Each row is a point on a landscape with many valleys, with its height.
From any point a ball rolls to the lowest of the 4 points nearest to it. It stops when none of these is lower. Distance is the straight distance between rows; heights are no part of it.
<509> height 3.94: 158	122	145	158	168	85	152	164	169	177	119	160	133	160	141	174
<96> height 4.99: 107	144	155	111	110	165	121	121	103	111	138	130	126	101	91	111
<121> height 4.41: 111	179	171	88	94	179	99	126	140	118	147	122	130	82	89	121
<26> height 5.06: 136	168	172	123	136	145	122	147	161	130	142	152	141	140	81	127
<524> height 6.30: 142	134	149	145	159	122	143	142	145	137	132	159	125	157	104	125
<324> height 3.21: 142	85	93	152	135	101	148	118	111	118	116	129	128	156	153	103
<349> height 3.74: 114	160	154	89	99	167	104	125	135	113	141	121	135	86	104	123
<303> height 3.20: 137	102	121	150	152	139	146	123	94	109	125	143	105	151	88	90
<323> height 6.61: 143	132	138	136	147	123	141	130	140	126	130	147	129	146	112	121
<566> height 3.03: 152	91	93	173	172	85	155	130	123	135	112	145	119	180	149	122
<25> height 3.47: 148	97	92	145	142	78	155	129	161	151	115	136	145	150	190	154
<201> height 3.24: 140	92	93	157	143	94	149	123	142	129	114	134	134	164	168	126
<113> height 5.14: 154	139	164	154	179	112	145	156	154	150	129	168	132	164	96	139
<449> height 2.81: 147	89	98	161	169	112	152	123	107	123	124	138	110	176	126	104
<615> height 3.44: 130	80	78	151	129	100	146	111	115	125	115	116	128	156	173	109
<142> height 6.54: 86	115	116	114	98	158	104	110	48	103	128	90	109	83	122	112
<354> height 7.57: 102	139	131	87	86	150	99	114	117	104	129	95	130	76	146	127
<347> height 2.70: 132	110	108	133	126	125	138	121	131	112	120	132	131	143	140	119
<52> height 5.95: 89	100	93	135	105	150	107	108	13	108	123	74	94	95	128	115
<177> height 3.39: 149	162	153	138	150	105	131	152	179	157	130	152	142	144	132	164
<626> height 2.66: 114	170	146	92	94	145	106	122	165	125	137	114	147	99	131	136
<242> height 2.28: 96	85	84	137	106	144	114	107	42	106	126	78	98	107	134	100
<219> height 7.36: 82	115	101	85	77	147	99	96	99	108	118	75	124	72	178	140
<677> height 2.17: 123	167	142	106	103	138	114	127	172	132	136	130	147	104	127	142
<629> height 2.07: 145	159	142	117	130	112	126	139	192	153	134	140	147	128	147	161
<414> height 4.96: 149	179	168	140	148	111	115	170	193	175	140	148	151	145	109	177
<45> height 5.28: 103	85	84	125	97	137	116	100	69	110	123	80	120	107	165	107
<226> height 1.39: 128	155	143	102	112	140	121	129	157	126	136	134	144	118	125	132
<478> height 7.28: 141	142	161	144	160	134	145	146	137	122	137	164	122	162	80	120
<21> height 2.71: 132	95	89	130	119	103	139	118	142	123	120	119	140	145	178	121
<504> height 2.34: 131	145	128	107	110	122	123	126	163	129	132	128	146	117	157	139
<683> height 7.02: 129	146	146	125	132	140	132	131	136	118	134	147	135	126	100	113
<628> height 2.60: 123	121	104	105	89	122	122	117	151	115	126	110	142	101	178	134
<6> height 1.78: 119	72	72	144	118	128	131	112	82	110	129	98	109	141	153	93
<151> height 3.23: 149	121	114	142	141	86	150	138	164	148	116	142	140	151	167	155
<655> height 7.70: 112	136	123	103	105	150	113	114	126	112	127	113	132	103	139	118
<251> height 4.57: 145	66	65	170	151	106	140	108	76	117	127	108	92	172	132	83
<636> height 6.79: 136	152	161	124	137	146	135	134	135	114	145	150	132	135	73	115
<632> height 2.91: 134	163	153	119	130	122	127	137	170	137	141	144	143	130	118	141
<412> height 1.09: 118	111	100	115	112	119	131	117	121	110	121	114	133	119	162	114
<319> height 4.54: 118	110	119	121	114	147	129	111	96	108	129	118	125	113	119	104
<533> height 7.54: 92	144	126	75	75	148	91	109	124	110	128	87	131	69	158	142
<97> height 4.18: 156	110	129	165	169	77	161	162	162	185	108	155	134	159	158	177
<727> height 4.08: 128	82	94	152	130	139	129	112	70	107	125	116	102	139	116	82
<438> height 7.10: 86	135	145	103	94	176	106	112	67	105	129	99	106	69	103	116
<686> height 3.10: 137	108	114	151	155	102	152	126	130	129	120	143	131	167	143	125
<254> height 2.92: 157	111	146	164	190	103	161	140	136	145	122	166	115	185	102	134
<707> height 3.40: 111	95	97	127	107	129	124	108	95	106	124	105	126	119	153	101
<717> height 4.90: 162	151	161	155	170	94	137	184	180	203	121	155	142	145	119	197
<410> height 1.98: 157	109	134	164	178	125	152	135	112	126	126	158	111	170	95	108
<305> height 2.75: 157	144	174	157	176	103	138	174	168	182	124	164	140	163	100	177
<404> height 3.38: 147	132	133	146	149	96	150	147	157	154	122	155	141	155	141	149
<43> height 3.64: 112	184	155	70	79	158	81	117	161	119	140	103	136	72	129	150
<321> height 5.74: 104	108	112	123	113	155	116	108	61	111	123	99	103	106	113	102
<44> height 7.41: 93	152	144	83	84	172	99	113	91	103	124	102	121	65	123	135
<379> height 5.49: 118	119	133	133	123	158	128	122	79	107	133	123	110	112	95	90
<535> height 3.45: 129	109	113	138	135	131	139	119	110	113	126	135	120	143	121	100
<83> height 3.59: 151	83	95	161	155	77	162	137	150	160	111	139	130	169	187	148
<492> height 4.83: 109	172	170	93	98	176	104	128	109	107	144	128	125	76	73	116
<311> height 2.74: 142	145	133	135	137	98	137	146	181	163	127	147	145	140	157	169
<164> height 2.76: 132	166	154	108	117	143	114	136	159	126	145	138	140	119	97	128
<506> height 4.36: 121	207	165	84	93	158	87	125	182	131	150	116	141	89	101	141
<662> height 3.87: 138	186	166	114	127	142	111	142	181	136	145	143	145	126	96	143
<454> height 7.01: 76	115	113	103	86	155	100	102	51	108	118	73	116	70	147	129
<128> height 0.76: 157	118	157	161	195	110	154	144	132	152	124	174	116	185	87	132

Call two points neighbours if one is among the 4 nearest of the other. Go from one point of each pair to the other, from neighbour to neighbour, staying as low as possible. Name the highest point that can't be avoided.
<226> / <242> | <45>
<412> / <629> | <628>
<629> / <6> | <707>
<629> / <226> | <504>

Where does a ball stop that starts at each point below?
<354> | <6>
<449> | <128>
<303> | <128>
<533> | <6>
<319> | <412>
<201> | <412>
<25> | <412>
<535> | <412>
